Points on a hilly landscape, in no order, each with its height.
A ball rolls from a point to the lowest of its 2 nearest points, and stops where none of them is lower. Distance is the straight distance between rows; heights are no part of it.
K625: -26 6 10 29 -8 -11 -7 -15 7 19 10 -1 -5 17 -22 8 -7 18 6 -1 5 9  (h 27.4)
K962: 1 13 -17 5 -9 -14 -10 22 8 -1 9 -22 -6 6 -24 -20 -10 -1 6 -4 -6 -16  (h 46.1)
K736: 14 -3 8 -12 -16 6 -6 13 -6 -6 11 13 -10 0 15 -12 -31 -30 -19 -6 5 -16  (h 44.3)
K879: 8 2 12 -5 -6 8 -12 -9 9 -12 -12 -20 -10 -22 -7 2 27 9 13 0 16 -14  (h 63.6)
K218: -15 -16 14 0 19 35 29 8 -8 16 1 4 -8 -8 22 -3 3 5 -1 13 -9 -4  (h 72.2)
K407: 0 -4 -1 19 24 -5 10 14 -4 -15 24 24 1 32 7 0 -10 8 -4 -5 15 0  (h 14.8)
K243: -3 -5 -29 -19 -13 -8 -10 -3 -24 5 7 -1 10 15 12 4 2 -6 -6 7 -22 30  (h 23.5)
K155: 34 5 -15 2 -3 -4 -29 -3 0 -13 1 -3 10 -8 5 9 25 2 12 5 7 12  (h 21.4)
K783: -7 -3 3 -12 -14 6 5 27 -9 -4 36 -5 -1 24 3 -11 -28 -12 14 1 3 13  (h 23.3)
K754: -9 -1 -7 6 21 2 34 0 32 -8 2 9 -8 -12 1 -9 2 -2 4 -22 -9 -9  (h 27.5)
K648: -11 -1 18 -23 -6 11 8 -13 -35 16 -22 3 7 -12 12 -2 -14 -6 -12 4 -20 -11  (h 30.3)
K103: -1 2 3 -2 17 7 1 5 -7 17 -47 -5 2 -21 8 4 -4 -1 -15 8 -18 -32  (h 66.5)
K757: -1 8 23 -4 2 -12 19 -15 -4 -11 -23 33 2 -22 -1 -15 -3 -1 4 5 7 -25  (h 32.9)
K663: 24 -12 -13 -15 9 8 2 -6 -21 -15 20 1 12 22 -6 -16 17 -10 -7 -14 -1 13  (h 14.7)
K313: -9 -4 6 -10 0 1 8 -16 -2 -12 8 8 -5 1 0 -8 1 5 -3 -11 12 6  (h 21.5)
K770: -19 -11 -10 -26 -8 5 10 -15 -15 8 1 -1 1 -1 16 -1 -3 -10 -19 -7 -20 17  (h 31.1)
K193: 3 -6 -4 4 19 16 28 -1 35 -10 9 -7 -9 -17 -9 2 1 -7 8 -17 -5 11  (h 31.2)
K473: 2 4 -13 -11 -26 -16 -20 6 -2 -2 7 3 -7 -10 23 7 -9 -6 1 15 5 8  (h 41.0)
K488: -7 -2 13 -5 19 -7 7 -7 -21 1 -22 -5 11 6 5 25 26 11 -20 4 -10 2  (h 39.0)
K412: 10 -4 -17 -4 10 4 -5 1 -21 -12 14 -8 2 25 -11 -17 9 7 -1 -4 7 0  (h 17.1)
K254: -13 6 19 4 -1 17 18 -3 0 -3 -7 -4 -10 -18 -9 -20 16 9 14 9 3 -23  (h 68.7)
K686: 22 -12 20 -21 6 14 13 0 -4 1 -14 -1 -7 -13 15 -4 2 -25 -21 -9 -6 -22  (h 60.0)
K566: 15 2 4 -14 -19 9 4 -3 -13 5 -18 -7 -6 0 25 12 -25 -32 -37 5 -20 -13  (h 38.5)
K536: 1 -1 20 -10 -9 7 9 -7 10 -6 11 -9 -14 -21 -1 9 -9 -2 -2 -3 17 9  (h 39.8)
K827: -10 -12 21 3 13 29 21 -6 6 -9 21 -4 -7 4 -1 1 -2 6 7 -10 15 14  (h 73.9)
K157: 9 -9 35 -13 16 24 23 14 -16 12 -16 -7 1 -14 20 20 0 -16 -21 8 -16 -12  (h 57.5)
K4: -7 12 -15 -6 -19 2 -8 15 -9 1 -3 -4 -11 3 3 -23 -40 -17 -10 2 -7 -27  (h 32.6)
K984: 0 4 -19 -5 2 -20 6 -11 15 -19 4 4 -1 -5 -19 -21 11 -5 -4 -22 -7 -5  (h 8.6)
K81: 5 7 0 12 -4 3 -1 24 5 19 19 -20 1 14 -17 11 -20 6 26 17 5 30  (h 39.1)
K33: -2 -3 11 -7 -9 -4 -1 12 -9 -7 30 9 -3 12 4 -13 -22 -7 -6 -7 11 2  (h 17.5)
K499: 11 6 -19 22 16 -3 -18 18 6 -11 -1 1 10 17 -16 1 10 13 17 8 12 4  (h 38.1)
K241: -15 8 11 9 -10 -12 -5 -7 18 4 -1 -5 -8 -13 -21 -1 -1 10 4 -10 3 -4  (h 35.7)
K233: -34 4 -2 24 3 10 -9 -10 -1 1 9 -7 -4 15 -10 2 -3 25 12 -9 8 8  (h 23.4)
K516: 7 10 -17 21 5 -4 -13 23 19 3 10 -9 7 9 -23 0 -2 8 19 2 -3 13  (h 42.1)
K748: -13 -20 11 -4 16 34 29 -3 2 2 9 5 -7 -3 19 6 10 6 6 7 4 17  (h 72.9)
K766: -2 0 -2 12 -16 -8 -39 9 18 -4 5 -4 23 10 -4 7 5 13 15 8 6 3  (h 58.2)
K685: -3 11 -5 19 -2 -17 5 -14 -3 -8 25 12 7 23 -31 0 6 -2 16 4 7 29  (h 12.7)
K10: 11 -11 36 -13 14 29 14 1 -26 10 -11 -2 -2 -7 22 9 0 -2 -14 7 11 -15  (h 55.6)
K859: 20 -10 -3 -16 4 -7 5 -19 -13 -18 13 12 8 7 4 -1 18 -5 -9 -7 7 16  (h 16.4)
K886: -11 3 -3 19 -2 18 -14 8 5 8 18 -29 -6 5 -17 5 -15 19 11 -2 6 14  (h 33.3)
K275: -15 6 5 17 8 7 -12 2 19 -2 -17 -17 -3 -5 -23 -8 12 19 9 -16 4 -29  (h 20.1)
K944: -1 -1 15 -3 -6 -3 27 -17 27 0 17 -8 -7 -16 -23 -2 0 -6 6 -11 -2 16  (h 80.6)
K267: -5 5 1 10 -3 -10 23 25 3 24 29 -14 0 27 -11 -6 -32 -1 20 -4 -5 4  (h 42.0)
K257: -3 -9 -3 0 28 -18 12 -5 -11 -1 -13 13 14 16 7 21 18 8 -29 -1 -10 8  (h 40.0)
K250: -18 6 -8 19 13 3 -11 -2 -17 -6 7 -3 -3 28 -7 -5 -1 24 3 0 17 -8  (h 20.4)
K524: 0 -5 -14 9 22 -5 -7 26 -7 9 -7 10 -3 10 22 12 -18 12 -18 18 8 -5  (h 51.5)
K716: -3 4 -9 2 10 9 -18 7 -3 13 -36 -1 -6 -13 7 -4 -23 5 -16 -1 -5 -34  (h 64.4)
K421: -13 6 -18 7 1 -20 7 -15 32 -14 -4 10 2 -12 -16 -10 16 3 11 -22 -14 9  (h 12.2)
K109: 3 -8 30 0 -7 5 37 -11 29 19 20 -7 -14 -14 -20 -4 -11 -13 3 -16 -5 2  (h 79.7)
K136: -3 0 -6 -5 2 -10 -11 23 -27 18 -13 7 3 12 22 10 -25 1 -24 23 -2 -7  (h 50.7)
K147: 19 6 12 4 -1 12 -4 -20 9 -16 10 -10 -5 -17 -5 25 18 6 19 4 23 27  (h 84.7)
K779: -24 21 0 25 9 -13 13 -14 -5 -2 -2 8 3 13 -17 -22 -9 15 0 -28 3 -30  (h 27.7)
K712: -3 -6 21 -7 10 17 -1 -7 -28 8 -17 -3 -5 -4 15 9 2 14 -9 11 15 -11  (h 54.3)
K747: 13 -3 -18 1 -16 -4 -42 11 18 -2 -1 -3 27 0 16 7 12 3 16 9 -5 7  (h 61.5)
K319: 24 2 22 -22 -8 -4 9 -9 -15 0 -12 -2 -1 -7 26 22 -6 -33 -33 -3 -20 -12  (h 35.9)
K829: 2 1 -9 -6 1 10 -25 10 -22 14 -22 -16 -6 -2 9 -3 -13 6 -20 7 0 -25  (h 62.6)
K667: 0 8 -3 39 6 4 -24 -2 20 1 4 -6 14 22 -35 10 14 9 19 0 4 7  (h 40.6)
K282: 3 -4 13 5 -2 3 9 7 7 -3 37 -3 -6 12 -11 -6 -23 -6 -3 -18 5 7  (h 12.6)
K802: 15 -16 26 -15 1 13 23 -12 10 -17 16 11 -6 -18 17 9 14 -10 6 -3 16 16  (h 36.7)
K375: 12 -6 -23 -19 -15 -5 4 23 -6 1 -3 -3 -5 18 23 1 -14 -25 -12 15 -14 -1  (h 28.8)
K502: -7 10 22 0 -15 -2 -7 -5 12 2 -27 11 -1 -39 4 -4 4 5 15 10 4 -23  (h 43.7)
K905: -18 0 27 4 1 5 38 -5 21 0 13 16 -7 -13 -3 -10 -6 -2 10 -11 -3 -2  (h 75.9)
K906: -17 12 15 23 -2 -15 8 -12 9 13 7 1 -7 2 -20 -2 -19 15 -4 -10 6 -8  (h 31.5)
K941: -40 4 -12 -6 -10 8 4 -9 5 7 -1 1 -9 -9 6 -17 -18 7 1 -15 -12 2  (h 16.8)
K767: -10 1 4 -5 -31 1 -26 -13 14 0 8 -19 -1 -18 -8 6 4 6 15 -8 0 16  (h 57.1)
K481: 23 0 -20 6 6 -2 -17 10 -4 -4 2 11 9 1 23 23 8 3 11 19 9 33  (h 52.0)
K387: -9 6 23 9 -10 7 -25 0 5 4 -8 -8 -7 -18 5 17 -8 18 3 8 26 -5  (h 51.7)
K290: -27 2 -8 13 -10 -7 -26 -8 12 -1 -5 2 8 8 -11 -8 8 19 9 -13 -3 -1  (h 5.3)
K119: -24 -1 -6 -10 1 -6 23 -13 2 1 -13 16 0 -12 -1 -27 24 3 3 -3 -17 -12  (h 22.2)
K848: 18 8 -15 -21 -19 -13 -6 28 -4 -11 -2 -17 -11 8 2 -10 -8 -18 9 11 3 -15  (h 36.0)
K819: -4 8 39 -4 -18 -6 14 -18 7 2 8 -5 -12 -24 -13 9 -2 1 7 7 20 3  (h 42.4)
K539: 12 -13 -13 -17 -4 -5 3 7 -12 -6 19 17 5 15 16 -4 -5 -17 -10 1 -6 17  (h 20.2)
K690: -6 8 -3 30 1 -23 28 18 8 23 26 0 4 28 -6 -2 -28 5 9 -14 -3 -4  (h 37.3)
K847: -16 -12 -23 3 27 11 6 -8 -15 7 -8 -5 8 20 3 1 13 16 -10 -12 -21 13  (h 17.0)
K959: -8 1 9 8 -19 -4 -40 -2 6 -2 -3 1 9 -4 13 15 4 17 5 8 17 -1  (h 55.0)
K2: -2 -9 23 5 20 25 27 9 -20 17 -8 1 3 -11 14 5 11 4 -13 27 -16 -15  (h 71.2)
K861: -16 -3 -4 3 -8 -2 -5 -16 22 -8 -11 -1 2 -13 -13 -5 29 9 16 -10 -4 7  (h 16.9)
K853: -5 0 10 -17 3 -15 18 -17 -6 -2 -22 35 6 -16 10 -17 -8 -11 -13 -8 -10 -18  (h 31.8)
K12: -3 2 -15 2 -16 12 -28 -7 9 -2 9 -7 10 -11 0 10 7 8 16 -3 -1 30  (h 52.9)
K466: 16 14 -3 28 -2 9 -31 6 17 -1 6 -7 25 8 -23 7 19 2 25 9 8 23  (h 44.8)
K979: 12 -2 -3 23 -6 0 -4 0 15 32 22 -13 -5 8 -25 10 -14 8 15 12 0 28  (h 47.0)
K331: -15 -7 -9 -23 -21 12 -8 -12 -11 5 3 -12 -11 -13 18 2 -8 -5 -6 -1 -5 11  (h 29.5)
K173: 18 0 12 25 2 -12 -7 -7 22 13 2 -17 -8 1 -32 15 2 8 3 5 13 1  (h 56.2)
K300: 2 13 -30 8 12 4 -4 27 5 0 -2 12 16 14 1 -3 2 0 26 11 -1 33  (h 47.9)
K108: 30 0 4 6 -16 -32 -1 2 14 21 15 -12 -8 2 -34 -5 -2 -3 6 11 9 1  (h 27.8)
K76: -15 12 -12 38 -6 -31 18 -2 8 24 18 0 6 25 -18 -8 -14 12 8 -14 -6 -5  (h 33.7)
K392: 6 -11 -12 2 19 9 -14 13 -13 9 -8 -8 -2 6 22 23 -3 15 -18 15 8 6  (h 52.2)
K374: 18 1 -25 -7 5 -3 -21 25 -18 11 -15 -3 19 18 13 12 18 -1 16 19 -10 18  (h 54.9)
K523: 13 -10 -29 2 10 0 -21 9 11 1 -15 -2 3 -4 12 12 10 3 -5 3 -6 7  (h 45.0)
K887: -12 3 -13 10 6 -20 -16 2 0 -4 -11 22 3 4 6 -1 2 18 -7 3 9 -6  (h 34.6)
K851: -18 1 5 15 6 21 7 -9 -2 0 19 -25 -9 13 -21 -3 -9 17 10 -16 11 6  (h 27.6)
K994: 9 -7 -1 -9 7 0 -6 -9 -16 6 -11 -13 4 -3 16 29 18 8 -14 4 -6 12  (h 37.2)
K256: 5 -1 -23 -20 -17 -20 -3 6 -18 -8 15 12 9 12 16 -2 -1 -11 8 12 -4 25  (h 21.6)
K266: 1 -1 0 -11 -22 3 -20 -11 18 -6 -6 -18 -2 -29 2 3 20 1 14 -7 1 -2  (h 60.7)
K478: -12 11 22 6 -3 3 -9 -3 3 3 -23 7 -4 -29 2 2 -20 14 5 6 14 -15  (h 47.8)
K849: 3 -6 12 -2 -3 1 18 -11 12 -8 34 -2 -2 5 -24 -14 -7 -12 2 -32 -4 13  (h 9.8)
K828: 17 -5 3 33 1 6 -16 -6 31 25 7 -16 3 6 -31 17 0 10 14 6 6 18  (h 52.6)
K423: -9 -4 14 -21 6 -21 25 -15 -13 5 -20 28 13 -5 11 -4 10 -12 -25 -7 -24 -5  (h 30.9)
K474: -9 11 -8 -10 -5 -15 16 30 6 6 10 -5 1 23 -8 -7 -25 -10 28 -3 -5 12  (h 48.5)
K167: 24 -3 -6 -20 -10 -4 -2 28 -12 -9 5 -5 -6 14 19 -1 -12 -23 -5 12 6 -13  (h 31.4)
K208: -7 4 -6 0 0 11 0 26 -9 2 25 -15 0 18 -5 -2 -23 7 24 9 9 20  (h 30.7)
K188: -13 -3 15 -15 5 -1 30 -1 -15 10 -19 9 13 -11 7 -6 13 -11 -16 6 -35 -13  (h 28.6)
K902: 2 10 4 11 -13 -31 -8 -9 15 1 8 -6 -3 0 -36 -6 5 4 2 -5 4 -5  (h 39.3)
K500: 3 1 -7 0 -1 19 -4 13 -10 6 -5 -1 -7 10 10 -21 -42 -15 -18 -8 -6 -33  (h 24.1)
K391: -13 5 -10 35 18 -4 -14 -9 20 -12 -2 6 5 16 -21 11 14 14 13 -9 6 2  (h 38.0)
K982: -6 0 -11 10 4 3 -27 10 22 1 -18 -8 -3 -8 -4 -5 3 13 -1 -10 1 -20  (h 11.8)
K230: -15 2 18 -3 1 4 2 -17 -31 7 -30 12 5 -7 1 -12 11 13 3 15 -1 -20  (h 24.9)
K135: 20 5 25 -13 4 1 5 -7 -9 -15 -12 4 -5 -18 -5 -15 -5 -5 -8 -7 21 -36  (h 30.5)
K660: -16 -12 -12 -11 11 -4 14 -13 -3 4 -9 11 4 -1 12 3 9 2 -14 -6 -14 12  (h 32.0)
K815: 14 -18 -5 -2 35 -1 16 4 0 -3 -3 11 10 16 10 11 9 -6 -30 -14 -13 4  (h 40.9)
K640: 2 -7 -31 -22 -16 4 2 14 -18 5 9 -7 1 23 16 -5 -12 -20 -1 14 -21 17  (h 25.8)
K809: -40 -4 -7 -2 -10 10 -13 -10 4 8 -10 5 1 -3 5 -7 6 19 7 -8 -6 7  (h 11.9)
K544: 6 -10 -27 8 34 14 6 -5 -14 -3 7 3 11 28 -2 -3 13 8 -10 -9 -10 19  (h 18.5)
K341: 14 -2 5 -22 3 2 13 -7 -8 2 -26 -11 -3 -14 5 -5 14 -16 -20 -5 -16 -27  (h 58.1)
K696: -14 -2 -3 -15 -12 -11 -2 -17 3 -4 -20 9 -1 -15 2 -13 25 7 5 -6 -7 -5  (h 20.5)
K63: -5 0 24 -21 5 15 15 -1 -32 11 -19 -14 7 -5 2 0 2 -12 -18 -3 -23 -19  (h 25.0)
K431: 6 -11 -7 -6 8 25 3 13 -4 5 2 -9 -11 14 12 -14 -20 -16 -24 -18 -9 -22  (h 18.0)
K203: -27 3 -16 -11 -23 19 -9 -2 5 8 -4 -14 -16 -12 10 -10 -27 -7 -7 -6 -11 1  (h 23.8)
K960: 34 14 -2 4 -4 0 -8 -13 4 -17 21 -7 3 -13 -10 12 13 -7 14 5 17 32  (h 83.9)
K463: -12 2 -3 34 19 -3 19 -2 0 -9 32 13 6 36 -3 4 -8 8 7 -13 9 9  (h 12.0)
K719: 17 4 14 -20 -4 -16 -5 -9 -27 5 -9 0 3 -5 23 20 -5 -11 -30 5 -7 -7  (h 34.3)
K980: 11 10 4 -9 -7 -10 -12 -4 -2 -12 -8 -7 -8 -20 -9 -12 -2 -1 -7 -5 16 -26  (h 33.4)
K389: -9 -1 -13 3 16 3 -7 3 -29 -1 0 -4 0 31 -1 -15 3 17 -15 -5 3 -14  (h 18.8)
K846: 18 6 -3 -1 -19 -20 -16 -9 15 -12 9 -17 -2 -14 -30 -2 13 -3 7 -7 4 4  (h 42.6)
K515: -10 -5 8 -15 21 16 24 1 -19 12 -16 -10 3 6 -1 -14 9 -6 -19 -14 -30 -22  (h 17.9)
K946: 3 10 -14 -13 -10 -14 -9 21 -9 -8 7 -11 -4 13 -10 -27 -12 -6 2 3 4 -22  (h 41.1)
K58: -19 13 -2 35 5 -21 23 -11 1 1 21 7 5 25 -17 -11 -10 9 -2 -28 2 -12  (h 30.4)
K821: -8 12 -20 -7 -6 -10 -1 29 6 0 2 3 10 14 -1 2 -13 -5 35 9 -1 26  (h 52.4)
K62: 9 4 -25 -8 -19 9 -3 8 6 -6 -11 -14 -17 3 7 -17 -23 -23 -20 1 -13 -22  (h 40.8)
K864: -3 3 -19 -5 -19 19 -23 3 -5 -1 23 -25 0 -3 -8 -2 -6 1 18 3 -1 28  (h 47.6)
K433: 3 3 4 -14 -6 -2 1 -8 2 -1 -20 5 -9 -27 10 -5 -6 -9 -11 -1 4 -18  (h 36.6)
K221: 18 -4 18 -13 17 9 9 5 -12 5 -20 -18 -2 -9 19 27 1 -13 -33 2 -9 -15  (h 59.3)
K145: -7 1 -11 28 13 -10 -26 8 13 -8 -8 8 4 18 -7 4 9 21 4 2 12 -11  (h 36.2)
K636: 5 -1 2 1 8 15 9 0 23 -6 15 -17 -10 -18 -10 11 -9 2 4 -7 10 15  (h 36.1)
K418: 6 8 8 -15 4 -10 5 -1 -10 5 -35 -17 4 -18 6 16 22 -13 -17 3 -25 -21  (h 55.2)
K348: 3 1 -24 -9 -16 2 -2 8 11 -8 10 -9 -12 -1 7 -8 -21 -19 -9 0 -7 0  (h 45.1)
K961: 21 -2 4 -17 -12 11 -5 -2 -14 0 -13 -1 -7 -4 16 -7 -26 -29 -27 0 -4 -26  (h 41.5)
K873: 21 9 3 14 -3 -2 0 -17 6 -4 23 -9 4 0 -35 6 8 -5 13 4 10 34  (h 83.0)
K483: -27 -3 4 -15 -10 0 -2 -19 -20 12 -24 7 4 -6 6 -11 16 12 -2 2 -10 -5  (h 22.5)
K201: -6 7 3 29 8 -7 11 -8 -6 1 33 4 3 36 -25 6 -9 5 13 0 8 19  (h 6.9)
K677: -2 -8 29 -16 -11 4 29 -11 4 -6 12 24 -6 -26 22 -3 10 -13 5 11 3 6  (h 35.8)
K321: 28 2 -20 1 -12 -2 -34 25 15 1 -5 -7 9 -4 28 22 6 -8 20 20 0 8  (h 64.3)
K947: -15 -9 30 7 11 6 33 -4 20 -7 18 39 -6 -2 11 0 -3 -6 3 -20 4 9  (h 75.2)
K805: 14 3 6 4 -8 -17 7 4 10 5 29 -11 -5 6 -27 -5 -16 -5 0 -1 3 4  (h 20.3)
K92: -3 3 -7 8 -16 12 -35 17 2 5 14 -29 5 4 -16 1 -3 11 19 6 5 11  (h 40.7)
K913: -22 14 1 20 14 9 10 -6 1 1 -15 -7 -5 0 -15 -21 3 18 9 -22 1 -36  (h 24.8)
K399: 5 6 -13 10 -11 -19 -21 30 28 4 1 -15 8 7 -24 -6 0 1 21 1 -9 -8  (h 49.3)
K467: 4 1 40 -8 -4 -7 20 -15 -2 -13 -2 40 1 -20 6 -7 -7 -11 1 -1 16 -14  (h 33.9)
K120: 0 -5 -7 -12 1 3 17 -15 10 -20 19 -1 0 1 -16 -24 10 -10 4 -31 -9 6  (h 4.8)
K926: 22 -11 -13 -14 4 4 5 19 -13 -11 21 6 8 27 1 -16 1 -18 6 -3 -2 11  (h 17.7)
K948: 4 1 14 2 -14 5 7 -25 14 1 16 -20 -5 -12 -29 9 7 2 16 -5 7 27  (h 81.7)
K578: -1 -1 -6 13 12 -1 -10 -17 -6 -20 4 11 2 17 -13 11 17 9 6 4 19 15  (h 18.7)
K823: -7 -9 19 8 9 8 -6 -12 -8 5 -29 2 3 1 12 19 42 16 2 22 6 -10  (h 31.9)
K276: 8 4 2 -5 -8 -4 0 33 0 -3 5 14 -7 7 13 -10 -41 -23 -7 7 4 -22  (h 46.9)
K579: 33 7 -16 -5 -11 -17 -27 14 3 -16 -1 -12 6 -2 -8 -3 22 -4 20 9 6 -5  (h 26.1)
K394: 18 8 -14 -9 -29 -15 -17 -3 21 -14 5 -15 -9 -24 -7 2 3 -18 5 -4 -4 0  (h 46.8)
K291: 13 3 4 -8 2 -10 -19 -2 -6 10 -36 -10 1 -17 14 15 17 0 -17 0 -8 -25  (h 51.8)
K408: 1 2 16 9 12 -12 28 -6 29 -9 7 17 -5 -6 -11 -10 -5 -7 -5 -28 1 -17  (h 25.1)
K967: -4 -10 1 -3 4 5 -15 -15 -9 2 -20 -4 6 3 9 13 32 18 0 3 2 4  (h 34.9)
K304: 27 0 -19 -11 -2 -12 -9 -4 -6 -17 7 -1 2 -3 1 -1 16 -6 -2 0 4 10  (h 18.3)
K448: -14 5 24 5 10 2 4 -19 -19 -6 -22 20 -4 -2 2 -2 -2 12 0 11 21 -20  (h 27.1)
K787: -25 1 24 11 -3 6 11 -25 0 -8 16 3 -8 6 -13 14 1 9 13 5 21 19  (h 45.5)
K674: 11 2 29 -2 13 0 0 -11 -19 -11 -10 22 1 0 0 -11 -11 3 -12 -3 23 -29  (h 28.7)
K942: 25 10 6 2 -22 -37 -9 10 9 2 13 -10 2 -1 -22 6 3 -7 18 15 9 12  (h 34.1)
K144: -1 6 -8 14 -8 4 -28 -7 24 -2 6 -5 21 -2 -24 2 14 6 18 -8 -5 23  (h 50.3)
K278: 29 7 -27 -5 6 3 -11 13 -19 6 -1 1 17 8 18 17 14 -12 6 18 -12 35  (h 53.4)
K909: -4 -2 11 2 -5 21 0 2 6 -1 -12 -15 -8 -25 -4 -11 36 9 19 13 1 -23  (h 66.4)
K264: -1 -16 6 1 21 22 0 -6 -16 4 -3 -7 -4 8 19 16 7 17 -13 7 16 9  (h 53.1)
K265: 3 1 -19 -6 -11 -8 -3 22 6 -7 13 0 -6 1 12 4 -21 -12 5 12 5 13  (h 43.3)
K307: 0 -3 6 -15 -6 -5 -6 -6 -22 -5 9 10 -1 4 13 -8 -9 1 -17 3 12 -2  (h 20.0)
K588: 5 -2 -25 14 25 13 -10 -14 -11 -10 -2 5 10 19 -7 3 22 11 3 0 3 25  (h 20.7)
K692: 5 -11 17 1 26 22 28 10 -5 15 -21 11 1 -14 14 -6 -1 -4 -11 10 -15 -29  (h 70.0)
K916: 9 4 10 15 -6 -4 -20 -11 16 -11 2 -3 2 -10 -7 22 13 11 10 3 19 14  (h 85.6)
K908: 8 6 -22 8 10 5 -2 19 3 -6 13 18 12 4 11 14 -5 2 17 17 9 42  (h 50.6)
K600: -8 6 33 3 -7 -14 14 -27 4 -8 16 8 -7 1 -18 7 0 1 1 0 22 7  (h 44.1)
K512: 7 6 -12 13 10 -19 2 -10 7 -24 14 20 6 11 -14 0 8 3 4 -1 10 19  (h 16.6)
K56: 12 1 -25 -16 -30 -7 -7 -10 18 -13 -4 -8 -15 -15 13 1 -4 -24 -7 -1 -9 1  (h 47.7)
K732: -3 -17 22 1 12 20 24 -1 21 -10 25 15 -8 -5 6 5 -3 -8 3 -22 5 17  (h 74.7)
K647: -2 -4 4 5 14 11 17 11 2 18 -33 8 -3 -26 14 0 11 1 -7 20 -20 -24  (h 68.5)
K626: 19 11 -2 -2 -23 -26 -17 14 9 -10 10 -2 -1 -11 6 15 -3 -6 14 15 12 5  (h 38.4)
K998: 16 -6 -16 2 2 -2 -33 14 8 7 -26 -10 2 -9 15 13 10 5 -13 5 -1 -21  (h 48.0)
K549: -7 -4 6 -9 9 -5 21 -12 8 -11 2 21 -2 -3 1 -20 4 -6 -7 -22 -2 -10  (h 22.9)
K746: -33 -13 -18 2 10 11 -8 -10 -3 14 -15 4 9 12 8 1 16 23 -1 -8 -16 13  (h 15.2)
K737: 17 -4 -3 -10 7 10 -7 10 -19 7 -17 -20 -4 2 15 12 -12 -10 -33 8 -3 -18  (h 60.8)
K622: -9 -7 -19 -2 -2 -13 -10 -11 5 -2 -8 18 4 -5 15 6 10 9 -8 0 0 15  (h 33.1)
K646: -12 6 15 7 -11 7 6 -8 -11 1 -15 14 -1 -24 -8 -28 18 8 15 24 -6 -28  (h 70.4)
K742: 7 -12 -31 5 31 -11 7 12 2 2 -5 15 8 13 13 12 0 0 -23 1 -16 13  (h 41.6)
K484: 4 -3 -41 3 16 -4 -8 26 -1 3 -7 5 11 20 5 -4 6 3 11 8 -15 16  (h 44.9)
K993: 3 -4 -19 -10 -7 -9 -26 35 -9 13 -20 -5 9 15 22 11 3 0 14 21 -3 -2  (h 56.9)
K804: -17 0 16 9 11 5 -6 -17 -6 -6 -20 12 -7 2 7 15 22 15 4 13 22 -8  (h 29.1)
K575: -5 -10 -7 -8 22 16 14 6 -9 10 -10 -6 0 14 10 -4 -6 -8 -30 -18 -24 -16  (h 13.7)
K137: -8 0 6 -12 -13 5 12 -3 11 1 -14 6 -10 -37 10 -8 8 -6 8 10 -4 -12  (h 39.7)
K261: -14 0 3 -11 -9 -7 21 -8 -11 11 -18 18 5 -26 7 -22 20 -8 -3 16 -32 -15  (h 25.2)
K104: -20 -3 26 14 2 2 10 -18 -8 -11 32 16 -4 23 -6 13 -15 5 -1 -2 24 18  (h 47.1)
K666: 2 -7 29 -21 -12 -1 13 -18 -5 -10 8 23 -3 -17 20 -2 -5 -12 -8 -7 14 1  (h 34.8)
K244: -16 3 28 9 -5 7 38 -2 25 19 10 -2 -15 -28 -14 -7 -13 -7 9 2 -8 -5  (h 77.7)
K885: 6 0 19 -29 -10 -1 4 -19 -30 5 -11 6 1 -11 15 -3 -4 -13 -19 -1 -3 -10  (h 32.8)
K127: -6 5 -8 -4 -2 -7 -5 31 -14 9 -4 10 -4 10 18 -7 -37 -3 -5 17 6 -17  (h 49.1)
K974: 10 -5 -39 8 20 -2 -4 14 15 -6 0 10 3 3 6 2 -1 1 -2 -1 -5 12  (h 42.9)

Where does a ball stop that starts at each point below?
K692: K575
K959: K696
K962: K663
K136: K575
K742: K696
K147: K575
